Points on a hilly landscape, in no order, each with its height.
A ball rolls from a point to the lowest of its 2 nearest points, and stops where none of them is lower. Distance is the straight distance between rows; heights are no part of it.
kaso: [144 114 136  74 105 183 166 141 148 137  94  99 102  34 102 158  59  98
 115 140 168 170 149 122 164 106]  (h 1.81)
Pase: [113 119 102 120 134  81 106 117 127 125 154 184 131 160 127 128 189 107
  98 112 121  77 110  85 101 159]  (h 3.42)
rupa: [148 117 101 102 113 152 194 113 124 209 132 132 154 176  77 174 122 128
 103 179 174 132 129 139 118 142]  (h 4.28)
mig: [134 119 120 109 161 139  85 104  90 140 119 133 108 158 122 141 138 110
 120 111 110 124  88 128  95 158]  (h 5.92)
livib: [127 126  70  74 103 148 163  97 184 182 151 160 146 121  90 166 153 152
  97 150 180 119 125 167 133 156]  (h 3.63)
vugun: [136 122 118  73 106 200 177 120 167 162 113 104 117  64  88 155  84 124
 100 139 173 162 149 147 152 128]  (h 2.87)
Talug: [ 76 141 159 108 113  61 149 190 116  99 146 115  85  86 176 116 104 136
  89 109  94 103 131  90 157 135]  (h 1.93)
lufeb: [179 110 113  91 127 191 109 116  76 113 119  95  90 123 166 154 120 109
  83 149 121 146 108 134 140 102]  (h 6.44)
Marif: [132 118 107  89 107 160  78 105 210  80 115 148 153  55 123 121 152 136
 137  85 135 128 123 159 151 113]  (h 2.60)
Rine: [122 149 122 184 133 125 111  74  99 135 117 135 138 194 115  73 181 103
 181 124 126 127 132 124  97 121]  (h 6.23)
Mafet: [133 141 124 156  98 144 181 155  97 108 143 121 138 163 154  94 127 105
 149 170 131 164 173  87 153  83]  (h 5.51)
Sir: [145 129  94 114  98 186 148 111 163 145 103 118 162 121  81 155 116 116
 130 147 151 161 150 165 153 130]  (h 3.76)
pepof: [150 126 175 166 158  84 127 141 171 124 159  95 141  69 129 119 104 186
 214 124 150 175 132 159 130  91]  (h 2.12)
damo: [127  99 147 119 167 111 159 112 104 178 158 177 169 199  79 166 147 147
 130 137 143  77 108  99  78 164]  (h 4.11)
fanu: [112 157 150 167 133 137 136 150 103 128  87  79 103 146 144 101  88 115
 162 118 114 164 138 129 140 105]  (h 1.86)
zinit: [136 133 122 123 139 139  77 113  82 151  91 110  89 142 127 131  97  86
 104 109 104 119 106 128  99 166]  (h 6.00)
Fafak: [148 116 157 101 139 178 127 146  69 124  88  77  94 128 139 157  70 104
 117 129 100 165 124 124 130 116]  (h 2.44)
bepul: [153 127  92 148 116 133 124 114  74 178  92 116  86 155 121 151  96  51
  66 156 162 115 125  92 103 163]  (h 6.68)
fofet: [153 105 133  99 166 165 117 101 105 107 151 149 160 178 107 150 167 155
 159 134 104 129 105 144 103 120]  (h 6.91)
pir: [ 99 135 116 134 142  79  76 112 116 154 115 151 107 142 121 114 138 100
 108 102 109  83  95 110  94 190]  (h 6.59)
Nevo: [174 143  62 134 102 159  92  87 129 167 103 116 108 163 132 149 141  89
  75 131 178  99  89 138 103 122]  (h 6.42)
kabev: [137 132 170  94 131 119  90 134 193  75 126 142 111  21 151  96 131 139
 189  99 140 158 100 127 144  70]  (h 3.75)
posaz: [112 148 128 182 112 102 134 153 202 155  90 110 162  95  86 131 119 157
 154 128 131 135 157 173 148 137]  (h 6.31)
fede: [179 114  75 121 105 177 136  82 127 124 137 153 162 174 106 152 180 103
 127 162 159 134 131 138 122 102]  (h 4.37)
zav: [137 113 122 119 103 119 179 170  81 121 146 157 129 160 142 124 131  89
  79 193 129 124 169  52 141 136]  (h 4.17)
goduv: [140 158  88 137  59 140 114 153 176 104  80 115 114  71 164 105  85  88
 123 110 145 132 162 118 186  89]  (h 1.74)
sedi: [117 151 164 208 151  67 154 152 140 155 121  70 136 127 125 128  71 164
 164 124 150 163 156 160 137 118]  (h 5.69)
Bufu: [164 101 103  79 118 226 144 104 135  96 147 127 134  98 118 136 134 122
 134 163 151 183 156 127 145  98]  (h 3.99)
lapi: [132 133 106 112 115 124  82 125 126  99 121 145 121 145 147 124 164 115
 111 105 101 111 116 128 128 131]  (h 1.90)
gopon: [136 126 115  96 129 125  81 136  76 110 118 126  76 119 171 137 113  94
  67 118 100 105 114  95 121 146]  (h 3.01)
Sav: [143 152  96 159  94 159 140 137 113  83 134 134 124 153 182  85 151  97
 146 148 131 166 161 106 160  74]  (h 5.85)
palas: [ 90 150 108 161 102 102 148 145 225 145 120 143 170  79  74 116 142 157
 139 134 150 131 176 153 156 152]  (h 6.46)
vifom: [109 143 116 159 120  99 111 116  70 118 138 134  86 158 172  66 146  86
 131 132 113 126 131  80 112 135]  (h 5.71)
refe: [145 141 117 155 118 156 125 112 120 142  87 120 147 189  94 127 144  98
 150 140 128 139 142 143 119 125]  (h 4.98)
kem: [166  97 141  90 129 203 122 128 120  72 126 116 129 102 144 138 119 128
 179 134 109 185 123 130 142  83]  (h 1.85)
rem: [133 142 151 147 121 139 123 157 137 102  93  92 113 110 150 116 101 128
 178 111 108 165 122 134 154  92]  (h 2.33)
Nif: [160 120  99 162 116 135 124 116  62 145  96 136  99 163 138 127 134  45
  88 171 161 123 142  69 114 147]  (h 6.82)
Zop: [140 121 119 123 120 181 135 122 143  74 143 135 154 134 129 106 158 142
 196 136 111 167 144 131 149  87]  (h 6.39)
dokiz: [105 145 125 140 121 107 109 141 126 121 111 126 118 148 131 112 138 117
 118 113  99 114 130 128 125 140]  (h 2.18)
Kofez: [111 127 113 127 102 122 166 127 147 101 184 177 171 150 118 101 190 140
 148 157 121 114 156 107 137 117]  (h 3.31)
muso: [107 164 107 164 103 106 153 115 140  93 151 137 141 163 160  87 163 121
 154 121 136 143 151 133 141  95]  (h 4.27)
kimis: [119 152 116 148 107 114 131 143 124 167  78 120 124 155  94 136 110  85
  94 129 127 113 141 130 128 167]  (h 5.99)
Lurev: [139 150  98 174 103 129  77 110  72 117 107 132  85 154 182  65 138  61
 125 138 127 129 135  87 114 131]  (h 5.94)
tufu: [142 118 107 113  96 140 154 156  90  88 157 167 133 139 168 115 156 105
  98 185 123 141 167  64 151 114]  (h 3.55)
Nobo: [123 119 107  54 100 114 112 134 168 122 133 156 121  56 147 154 120 137
  53  97 118  80 112 148 151 148]  (h 6.28)
sono: [143 106  72 121 130 116 133 104 116 147 143 165 126 163 132 168 169  97
  69 136 171  87 102  91  97 142]  (h 3.02)
Bodiv: [121 153 130 114 120 116  93 140 107 143  73 104  82 112 132 137  78  92
  77  95 101  99 116 132 123 160]  (h 6.12)
niz: [159 124  52 106  95 152 154  88 170 193 136 148 146 159 100 170 171 127
 102 154 190 111 103 157 119 127]  (h 3.89)
fen: [ 73 146 164 135 135  44 162 169 119  82 177 114  91  93 190 115  96 149
 113  99 125 133 127 110 158 125]  (h 1.29)
Dapa: [140 114 116  71 121 179 110  89 201 108 122 136 145  53 105 147 138 141
 119  97 153 138 119 176 140 120]  (h 2.95)
lev: [ 68 140 173 198 164  48 131 132 114 160 136  85 120 132 117 102 102 160
 126 112 116 125 149 151 101 165]  (h 5.90)
fakif: [133 133 171 127 147  89 186 161 118  81 202 122 105  91 176 109  67 154
 180 130 158 174 133 106 179  95]  (h 5.05)
zuv: [176 107  82 104 104 211 153  90 123 108 150 147 160 144 110 138 160 107
 137 183 151 170 158 131 142  98]  (h 4.64)
tizef: [ 95 116 170 138 134 106 180 128 112 105 221 162 169 169 119 100 155 177
 162 163 107  91 149 108 125 112]  (h 5.46)
Lag: [102 127 121 167 123  80 115  98  90 148 136 148 111 166 131  75 160  84
 141 126 122 106 123  84  97 158]  (h 5.50)
giz: [112 149  89 156  88 134 139 120 212 130 116 155 184 118  76 110 167 137
 156 136 147 131 167 165 152 137]  (h 6.65)
vorol: [153 117  49 120 116 139 115  99 136 146 148 152 109 142 167 162 179 113
  49 148 192  76  77 105 110 117]  (h 2.74)
nesa: [137 111 101  94 105 143 121 142 116  63 164 163 132 120 177 114 168 120
 107 155 109 134 146  82 152 111]  (h 2.89)
Ved: [116 150 110 102 115  84  88 143 118 158  98 135  82 109 135 148  89  95
  41  98 114  69 115 118 119 182]  (h 6.16)
peves: [121  88 166 122 161 154 158 146 160 141 181 157 199 125  70 131 129 200
 171 165 115 110 156 146 115 145]  (h 4.76)
Toza: [124 132 141 154 148 113 152 127 111 210  86 128 155 184  57 150 113 113
 118 141 143 115 136 138  95 185]  (h 5.82)
buba: [129 137 104  76 103 102  95 139 131 133 108 132  96  82 152 159  95 114
  34  92 117  66 111 139 135 149]  (h 6.22)
num: [138 103 151 123 146 164 163 134 133 146 138 136 183 157  67 149 118 165
 159 160 116 128 146 156 125 139]  (h 4.39)
zilad: [128 121 113 112 128 181 131 107 188  80 158 155 175 109  97 106 173 158
 197 130 137 151 153 139 142 112]  (h 6.15)
dek: [156 121  89 100  89 138  86 139 119  66 139 163 119 107 192 121 157 103
  61 145 124 113 139  95 160 117]  (h 2.30)
reke: [133 120 148 153 166 118 143 112 128 195 110 146 184 189  51 163 138 155
 135 146 138 104 130 157  87 167]  (h 5.74)
tukof: [106 114 167 148 140  91 145 168 179 140 133 110 155  70 100 131 107 187
 162 131 120 135 145 143 138 136]  (h 5.31)
nases: [139 110 108  75 120 154 186 134 115 207 147 123 116 156 109 182 111 151
  92 175 160 128 115 137 124 142]  (h 4.03)
dule: [146 115 153  76 116 162  99 134 170  65 118 142 108  30 154 108 117 113
 172 110 143 173 126 100 152  64]  (h 3.05)
nipa: [166  99 137  77 137 199 103 104 108  75 129 112 121 117 150 147 144 135
 147 114 101 163  96 156 125  85]  (h 0.93)
Lidum: [ 87 131 170 178 165  71 142 106 115 150 165 143 158 170  98  96 167 171
 147 134 120  87 139 134  86 151]  (h 6.08)
Gefaf: [177 133  81 127 120 170  48  84 112 104 104 120 118 162 147 128 156  86
 101 114 139 114  97 140 110 112]  (h 6.29)
Panip: [111  92 163 101 157 143 148 150 158 103 179 150 172 101 103 131 137 191
 165 145 101 118 138 133 127 145]  (h 5.15)
Fek: [121 119  96 106 131  96 133 116 135 150 140 180 143 167 106 169 168 122
  90 123 145  84 107 112 103 162]  (h 3.23)
pizo: [180 140  81 115 106 162  48  98  98  99 106 115  97 124 174 127 125  88
  62 123 135  96 105 125 127 116]  (h 6.20)
Fes: [108 130 159 148 159 126 131 110  76 111 153 126 125 185 132  84 151 136
 171 130 100 135 131 108 104 111]  (h 6.24)
pogog: [142  95 155 105 152 182 140 134 103  93 160 137 167 164 115 127 136 162
 180 148  91 139 134 124 122 105]  (h 6.73)
Vuba: [123 110 166 109 141 129 118 143 190  81 150 140 133  40 126 111 138 172
 192 115 131 154 117 126 135 104]  (h 4.26)
Duti: [ 88 164 155 205 142  75 141 139 123 165 104  77 119 143 113 106  96 138
 140 121 129 138 151 153 123 144]  (h 5.81)
veta: [148 102 153  68 120 182 160 138 124 142 102  85 103  54 126 170  59 115
 106 134 130 165 116 143 149 101]  (h 2.82)
Fegog: [123 107 150 108 153 141 123 133 166 109 140 146 174 108 102 146 152 181
 157 122 101 131 122 165 120 141]  (h 5.42)
lem: [170 107 103  68 122 185  98  90 125 107 139 123 119 121 153 154 160 140
 108 119 124 136  90 166 131 106]  (h 1.59)
gemid: [ 85 139 187 164 156  92 148 159  75 132 125  77  84 138 151  94  69 140
 145 117 114 153 133 107 127 132]  (h 1.68)
bemad: [118 150 133 169 113 127 135 151 167 164  64 100 158 131  76 146 104 126
 134 130 120 137 153 172 141 147]  (h 6.18)
tono: [118 171 110 156  70 123 124 161 169 128  69 102 118  96 136 117  79  98
 121 110 133 130 151 138 176 111]  (h 2.05)
kulir: [120 141  95 123  93 116 117 144 129  56 168 153 116 122 206  83 171 122
 115 128 112 130 141  96 161  94]  (h 3.44)
rim: [121 107  97 103 165 126 132  93 101 192 144 141 103 173 127 178 140 140
 105 130 164 101  71 113  67 150]  (h 4.34)
rer: [103 125 160 121 111 112 173 197  75 132 128 107  99 139 151 116  81 109
  96 155 100 140 158  67 148 136]  (h 3.17)
maf: [135 157  93 156  98 135  96 111 143  83 129 141 139 170 164  81 186 111
 153 113 125 135 138 134 139  90]  (h 4.53)
vez: [110 118 178 128 162 118 149 164  98 148 126 120 138 156  97 134 100 158
 124 139  95 119 133 122 116 158]  (h 4.08)
kena: [ 93 133 151  97 129  87 122 175  86 113 136 128  77 116 165 114 114 119
  80 115  84 104 127  77 130 154]  (h 2.43)
Das: [100 102 203  97 175 105 117 168  83 114 132 112 100 113 145 126 103 163
 122 104  70 116 103 110 107 155]  (h 7.01)
Rus: [129 132 117 144 152 105 116 104 166 180 107 158 181 171  62 169 165 153
 121 122 133  96 113 173  93 174]  (h 5.67)
novem: [115 121 176  98 162 113 115 151 123 159  88 107 110  92 119 176  87 151
  88  99  94 107 102 167 113 162]  (h 6.85)
Vesef: [102 130 150 132 104  95 185 178  84 143 148 132 126 164 129 108 106 112
  97 168 120 119 168  69 141 144]  (h 3.70)
Nilup: [104 150 138 161 119  93 171 154 147 104 160 113 127 110 148 107 103 149
 169 126 141 157 144 130 170 104]  (h 5.12)
linon: [ 95 138 134 150 118  86 155 129 146 114 167 154 160 153 111 107 178 157
 141 139 115 105 143 132 130 131]  (h 2.84)
tid: [129 153  88 163  89 134 119 107 182 114 109 152 176 161  98 104 185 121
 161 131 131 128 146 166 137 114]  (h 6.76)
Kazi: [106 140 115 139 128 143 161 124 193  85 183 153 155  98 109  90 158 164
 193 138 162 150 167 120 152 104]  (h 5.78)
Geki: [112 140 124 116 101 109 144 158 153  75 156 131 100  68 189  96 122 133
 145 113 127 151 133  98 181  92]  (h 4.21)
Zik: [137 140 162 156 123 111 109 154 182 131  69  95 126  59 119 134  99 146
 178 105 125 150 120 162 145  98]  (h 2.94)
Ritiv: [123  79 109 140 162 110 111  86  68 178 128 161 119 155 123 133 124  82
 135 127 116 105  72  74  76 184]  (h 6.38)
zuna: [121 146  91 135 116  91  80 112 152 149 102 154 129 151 106 137 151  99
  87 104 132  76 107 138 105 175]  (h 6.54)
Fimu: [104 122 162 158 162  96 133 107  95 161 144 150 144 182  90  99 153 135
 152 135 113  97 121 103  85 160]  (h 6.19)
Pupov: [142 122 111  80 136 136 105 123  75 150 128 119  62 121 164 163 106 110
  46 135 131 101  98 109 115 145]  (h 3.29)
tok: [140 101 200 167 162 136 142 169 140 153 104  75 149 111  90 139  71 186
 199 149 116 164 141 144 132 111]  (h 3.48)
bez: [116 138 149 161 174 119  63 105 134 121 100 113 132 142 118 108 164 161
 160  94  87 118 106 169  90 146]  (h 6.56)
rab: [138  99 155  71 131 164 110 108 176 104 106 128 132  34 125 153 115 136
 132  96 124 144  93 169 127  99]  (h 3.35)
Kugo: [ 78 164 150 166 134  64  82 148 141 148  88 103  93  93 130 106 106 138
 101  85  93  87 124 152 109 172]  (h 6.72)
Viz: [141 124 155 117 130 156 107 151 104 100  79  91  98 109 153 138  91 108
 130 106  89 148 120 129 139 106]  (h 2.75)
dade: [139 117 165 123 171 149 114 129 131 166  89  99 152 124  88 178 109 163
 127 112 107 136 110 191 102 155]  (h 5.72)
sofe: [117 190 106 194 105 117 129 127 129 107 113  97  99 149 176  84 105  89
 143  90 145 162 140 147 156  92]  (h 2.68)
Ruz: [123 161 140 190 141  61 163 141 158 113 161 113 139 103 144 125  84 146
 168 107 169 166 150 158 176 114]  (h 5.37)
Sabab: [128 136 128 152 149 148  78  94  99 117 104 123 119 178 123  97 160 111
 170 115  99 141 110 135  98 131]  (h 6.37)
rapo: [144 140 110 145 114 165 144 129 135  74 148 127 131 137 172  88 144 130
 192 133 127 180 148 117 164  66]  (h 6.13)
linu: [107 113 114  71 117 136 136 133 185  97 166 171 151  74 115 131 156 151
 109 120 124 114 145 124 148 153]  (h 5.93)
siko: [122 122 161 138 155 154 142 131  92  85 159 116 136 170 142  98 140 159
 193 139  94 150 130 114 125  86]  (h 6.47)
dubif: [114 120 188 169 161 123 150 166 115 154 112  80 142 149  99 122  83 172
 163 141 103 140 139 137 121 131]  (h 3.82)
vus: [136 116 130 129 154 135 119 117 166 151 122 140 181 141  77 167 155 172
 137 127 113 119 121 189 114 157]  (h 5.58)
fofi: [ 92 166 155 191 139 107 135 136  78 152  98  75  77 142 157  74  63  97
 149 115 122 161 140 125 128 139]  (h 2.34)
ramom: [ 94 139 184 150 149  58 147 167 126 102 151  94  97  83 166 120  88 162
 142 104 118 142 121 129 142 116]  (h 0.59)
nadot: [123 116  95  55 117 126 168 120 158 164 172 169 147 114 108 173 143 162
  86 148 154 111 123 142 132 166]  (h 3.32)
Gatoz: [169 112  87  86 138 162  84  91 111 123 148 134 102 148 162 156 169 130
  92 125 138 114  77 132 113 110]  (h 1.98)
gikav: [104 153 137 130 136  90  60 128 152 127  85 125 110 101 132 127 132 136
  97  73  89  75 104 165 111 162]  (h 6.77)
las: [138 127  99  94  93 179 140 112 183 130 103 120 134  70  94 147 101 109
 108 125 165 151 159 153 165 126]  (h 3.43)
dol: [119 112 141 118 158  96 138 117 124 138 173 194 176 183  91 138 190 160
 139 135 120  70 110 102  90 152]  (h 3.93)
Lil: [150 109 120  98 128 188 172 115 130 153 139 126 165 148  79 160 117 143
 137 168 140 151 141 157 136 128]  (h 4.10)
Boreg: [119  97 107 122 167 120 155  83 111 195 141 164 145 189  91 181 152 138
 121 129 175  86  85 110  63 157]  (h 4.23)
zaneb: [105 153 147 179 148 114 132  96 110 108 147 121 147 182 128  89 162 147
 184 121 122 136 135 149 105 104]  (h 6.05)
tulu: [123 109  99  36 106 134 120 113 173 110 168 168 130  64 140 150 154 148
  74 109 133 104 121 142 147 145]  (h 6.14)
gutop: [ 96 138 138 142 142  95 169 137 186  88 215 147 151  74 120 101 137 182
 185 137 170 137 166 123 157 114]  (h 5.38)
ler: [121 106 162  99 161 123 159 150  75 170 141 133 129 182  95 148  99 132
 100 154 114 119 127  94 103 166]  (h 4.31)
nika: [123 170 138 171 144 100 164 146  95  90 154  98  90 141 195  97  79 103
 146 100 146 178 133 114 169  89]  (h 3.68)
det: [172 112  67 107 132 161  90  92 105 114 156 149  97 138 186 151 177 115
  60 156 168  98  71 108 118 101]  (h 2.37)
lovi: [111 138 153 163 156  96  68 126 170 115 102 108 138 102 126 122 162 178
 149  82  87 112 112 182 104 131]  (h 6.62)
Kera: [132 122 104  80 133 129 134 138  84 204 129 117  56 133 158 178 100 129
  49 149 150  93  85 108 104 151]  (h 3.53)
mukav: [112  99 171  77 175 115 116 154  63 127 151 138 100 143 142 135 111 138
 103 120  84 118 105  88 104 165]  (h 7.12)
Bidep: [ 90 149 140 162 135  84 128 142 145 121 134 121 143 139 120 110 153 158
 137 117 105 113 134 151 121 136]  (h 2.49)
dip: [115  99 120 119 154 102 133 119  67 194 127 144  98 158 113 145  94  89
  96 135 132 107  99  78  87 196]  (h 6.49)
peda: [119 133 144  99 139 103  92 133 157 147  89 131 129  88 118 167 114 145
  81  79  98  87 100 182 119 160]  (h 6.80)
Muda: [ 95 121 179 122 136 116 169 179  86 116 138  98 107 140 142 107  87 143
 137 138  98 140 142  88 140 126]  (h 2.48)
zud: [115 120 123 123 128  84 150 129 114 127 172 182 150 177 113 117 190 120
 118 139 123  80 129  75 105 145]  (h 3.67)
Bikof: [125  98 140  76 128 157 150 145 151 102 156 149 147  95 113 142 125 149
 134 140 113 140 136 116 143 136]  (h 5.57)
boge: [163 109 119 144 146 161 139  85  70 176 108 128 136 203  90 148 132  83
 141 150 155 135 122 104  90 132]  (h 4.71)
Bupo: [145  93 131  53 121 182 161 129 126 120 154 124 122  81 128 156 109 137
 101 154 134 155 136 120 144 124]  (h 6.01)
zusi: [148 154 158 162 116 129 106 153 157 119  50  82 101  82 141 123  74 115
 175  97 127 160 115 159 157  79]  (h 2.69)
pep: [130 142  81 118  88 128 101 111 191 125 108 157 164 122 103 139 158 118
 104 116 133 104 132 170 146 148]  (h 2.27)
nedi: [175 143  65 128  90 173  79  82 147 128 100 119 139 155 123 143 151  97
  97 120 156 116 113 171 128 110]  (h 6.35)
domim: [144  92 178  83 139 184 170 152 112 144 110  89 127  85 100 169  50 131
 137 146 124 174 125 135 146 120]  (h 2.61)
nof: [145 110 177 115 132 172 156 171  97 132  88  77 121 124 113 153  55 121
 158 141 111 180 131 122 149 111]  (h 1.77)
dato: [122 143 169 148 139  99 184 171  97  99 163  92  97 121 177 106  64 134
 166 123 142 178 132 100 175  94]  (h 4.36)
gup: [137 173 113 180 122 128 151 128 119  88 141 100 108 146 191  88 109 104
 168 105 151 182 133 130 171  69]  (h 3.11)
lud: [ 97 142 173 182 143  90 177  94  99 109 208 151 170 192 124  96 151 159
 163 140 141 104 160 122 111 106]  (h 5.70)
Zeman: [145 121  81  94 112 147 121  97 161 125 139 164 162 142 106 155 172 128
 115 128 133 119 123 153 134 139]  (h 2.56)
Vokag: [106 116 171 122 142 108 150 160 187 107 176 128 139  49 112 113 118 182
 178 133 149 145 153 117 146 124]  (h 4.84)
kad: [139 135 172 180 170  49 117 134 161 104 167  98 139  82 162 134 108 184
 186  89 143 165 126 169 125  94]  (h 1.57)
linik: [161 128  80  95  75 151  96 133 123  83 121 138 117  71 191 130 117  92
  30 147 140 102 140 115 177 113]  (h 1.82)
Zuf: [114 163 102 139  94  98 116 148 143  64 152 126  94 101 222  79 130 116
 116  94 125 129 133 109 174  83]  (h 3.81)
feve: [141 122 141  96 158 152 103 116 115 143 106 110 122 135 115 168 119 142
 117 105 108 128  94 172 106 142]  (h 5.80)
Nabez: [118 129 122 193 110  82 152  88  98 171 119 154 133 183 105  86 174  75
 153 129 151  89 144  78  99 154]  (h 5.33)
vin: [173 101 121  61 117 196 136 123  93 119 130  99  81  71 186 155 113 125
  70 157 125 147 102 131 151  91]  (h 6.67)
duf: [157 147  92 148 108 140  49 117  85  97  95 129  89 136 181  94 127  68
  90 121 120 112 124  99 119 128]  (h 6.10)
pifer: [106 124 134 113 110 117 164 165 135  86 159 133 126 104 152 107 123 140
 148 137 112 148 145  97 161 108]  (h 4.69)
Danik: [113 136 184 156 158  55 112 151 156 108 138  90 114  66 161 126 107 180
 169  90 116 139 112 156 127 101]  (h 1.18)
Sibi: [140 127 108  99 100 152  87 131 149  79 112 132 127  99 161 125 135 115
 116 104 106 126 128 139 153 104]  (h 1.54)
Dekom: [104 159 126 172  91 107 160 168 143 173  71 106 140 148  85 131  98 103
 111 144 129 132 168 136 148 152]  (h 6.11)
Ribe: [133 163 145 198 135  72 144 149 175 148 112  83 128  88 132 126  87 146
 174 110 163 169 143 173 162 101]  (h 5.55)
leg: [ 67 136 168 192 159  41 137 108 104 168 158 124 139 152 104  92 135 155
 126 125 124 102 142 137  87 175]  (h 5.98)
bizaz: [126 118 161 113 129 122 107 148 185 117  93 120 141  43 112 148 112 145
 144 103 110 135 113 158 141 115]  (h 3.22)
dapot: [168  94 104 169 141 151 139  70  77 161 117 157 141 192 104 136 174  67
 145 137 159 110 125  68  86 129]  (h 4.94)
Naso: [130 127 153 143 177 159  76 107 101 132  89 105 128 159 105 125 135 136
 168 104  92 144 104 164  91 140]  (h 6.48)
Zume: [102 152 166 202 170  90 159  92 106 105 187 130 167 180 133 105 121 155
 173 122 145 141 157 149 110 105]  (h 5.87)
giga: [123 108 135  79 164 118 146 126  86 181 146 140 118 167 110 180 115 151
  97 138 136 108  95 116  93 168]  (h 4.48)
Rokof: [129 149 106 157 116 108 119 114 134 193  72 132 130 174  70 147 123  81
 104 118 154  99 125 142  99 183]  (h 5.91)
burab: [142 132  77 136 127 120  88  88 128 169 106 141 113 159 114 151 137  87
  87 109 158  91  89 131  94 162]  (h 6.50)
nek: [104  92 150 144 174  92 114  91  81 170 149 165 135 170 108 107 147 123
 155 128 103  93  86  77  78 182]  (h 6.30)
palet: [123 118 175 168 181 118 101 145 142 170  87  85 150 124  88 146 116 183
 150 109  87 129 131 176  85 149]  (h 5.64)
nisa: [154 110 202 151 153 120 141 161 169 148 131  89 141  66  96 123  80 185
 216 149 148 175 138 138 131  99]  (h 2.90)
pon: [140 105 127  84 102 160 105 139 144  54 133 139 112  58 181 115 130 117
 133 111 112 150 127 102 159  82]  (h 2.16)
sapa: [161 118 113 132 121 154 177 116  91 188 111 125 151 196  78 164 123  93
 108 171 164 135 137 121 109 133]  (h 4.49)
dab: [101 121 153 123 124 118 172 155 110  96 183 141 146 151 135 102 137 157
 151 151 103 124 148  96 140 111]  (h 5.13)
keli: [106 128 143  84 143  98  77 150  91 120 123 137  77 103 160 129 113 113
  70  95  75  87 103  99 114 167]  (h 2.76)
gire: [150  90 122  34 119 184 150 128 118 117 162 128  88  40 169 151 118 132
  70 152 137 142 121 114 147 107]  (h 6.52)
fovug: [102 115 201 118 171  92 122 179 114 151 101 100 112  93 123 144  83 165
 106 101  78 110 116 130 112 168]  (h 6.92)
gufo: [174 111  56  95 111 182 139  75 147 158 155 154 143 155 119 155 186 135
 112 167 175 131 103 151 123 105]  (h 4.12)
dar: [110 147  95 149  83 107 174 113 141  75 194 172 158 154 161  78 189 125
 149 148 140 131 167 106 149  89]  (h 3.85)
minod: [144 113 125 173 133 125 154  73  92 162 131 164 151 196  91 111 189  88
 173 131 144  92 138  61  90 138]  (h 5.14)
mobis: [154 155  84 171 101 157  78  91 128 110  91 133 137 187 135  93 177  75
 147 119 134 133 138 137 117 103]  (h 4.73)
Tipet: [127 104 107  73 140 128 138 110 159 133 174 183 171 139 101 162 171 166
 120 136 125 105 114 147 119 156]  (h 2.91)
sise: [176 122 103 120 123 179  93 115  72  89 115 125 101 148 173 137 144  86
  94 163 130 144 129 111 135 102]  (h 6.26)
big: [153 133 103 133 110 154 105 132  92  84 117 136 119 159 171 101 157  91
 121 150 114 144 145 101 140  95]  (h 6.09)
Gosup: [131 145 123 152 102 149 160 147 105 133 105 116 142 174 118 113 122 103
 143 157 120 151 162 112 137 114]  (h 5.17)
rudir: [134 123  88  88 117 138 166 142 108 223 127 120  84 146 138 180 114 141
  68 167 173 104  96 116 111 140]  (h 3.77)
Moge: [129 122 117 124 130 119 145 132  76 198 102 124 101 166  98 160  88  78
  79 146 147 118 129 100 105 179]  (h 6.58)
navu: [106 122 171 179 162  77 122 159 160 151 126  88 150 109 106 132 120 199
 149 117  99 125 142 161 107 133]  (h 5.53)
ses: [145 141  86 109  63 140 108 157 147  87  96 131 112  54 180 116  87  82
  73 129 135 119 165 103 186 103]  (h 1.30)
Vog: [ 78 148 149 153 149  70  96 134 108 160 111 122 100 124 119  98 120 127
 115 108  92  98 111 128 102 186]  (h 6.66)
Gugus: [123 152  96 152  91 130  78 111 217 111  89 138 175 106 107 120 161 139
 141  93 127 112 131 189 148 125]  (h 2.02)
mipo: [160 102 135  72 127 215 130 113 158  88 126 115 126  62 119 142 111 118
 156 129 154 185 135 130 146  89]  (h 3.03)
pegok: [122 146 109 142  96 133  96 124 213  92 105 132 149  77 129 104 149 143
 164  92 133 134 131 163 162 103]  (h 2.28)
sefe: [147 154  94 174 113 146  84  87 129 145  73 128 141 189  92 110 155  77
 147 118 142 121 129 153 102 136]  (h 4.86)
vanug: [116 194 103 197  83 114 148 152 155 136  83  92 109 138 149  98  87  88
 133 112 156 150 161 145 171 105]  (h 2.35)

For each start below, name the point where the ball stops.
Gosup | Sibi
burab | ramom
Boreg | nipa
giz | kaso
vus | kaso
minod | ramom
fofet | kaso

Call two points neighbours if one is among the 2 nearest of the other. Go from one point of each pair to the other, from neighbour to neighbour, staying as low as possible. Name the highest point that can't be avoided.
ramom and nof | zuv
nof and gemid | Viz
Sibi and Bikof | Nobo
kaso and fanu | veta
Gugus and gemid | rab
Gugus and nesa | zav
fanu and gemid | fofi
ramom and nipa | giga
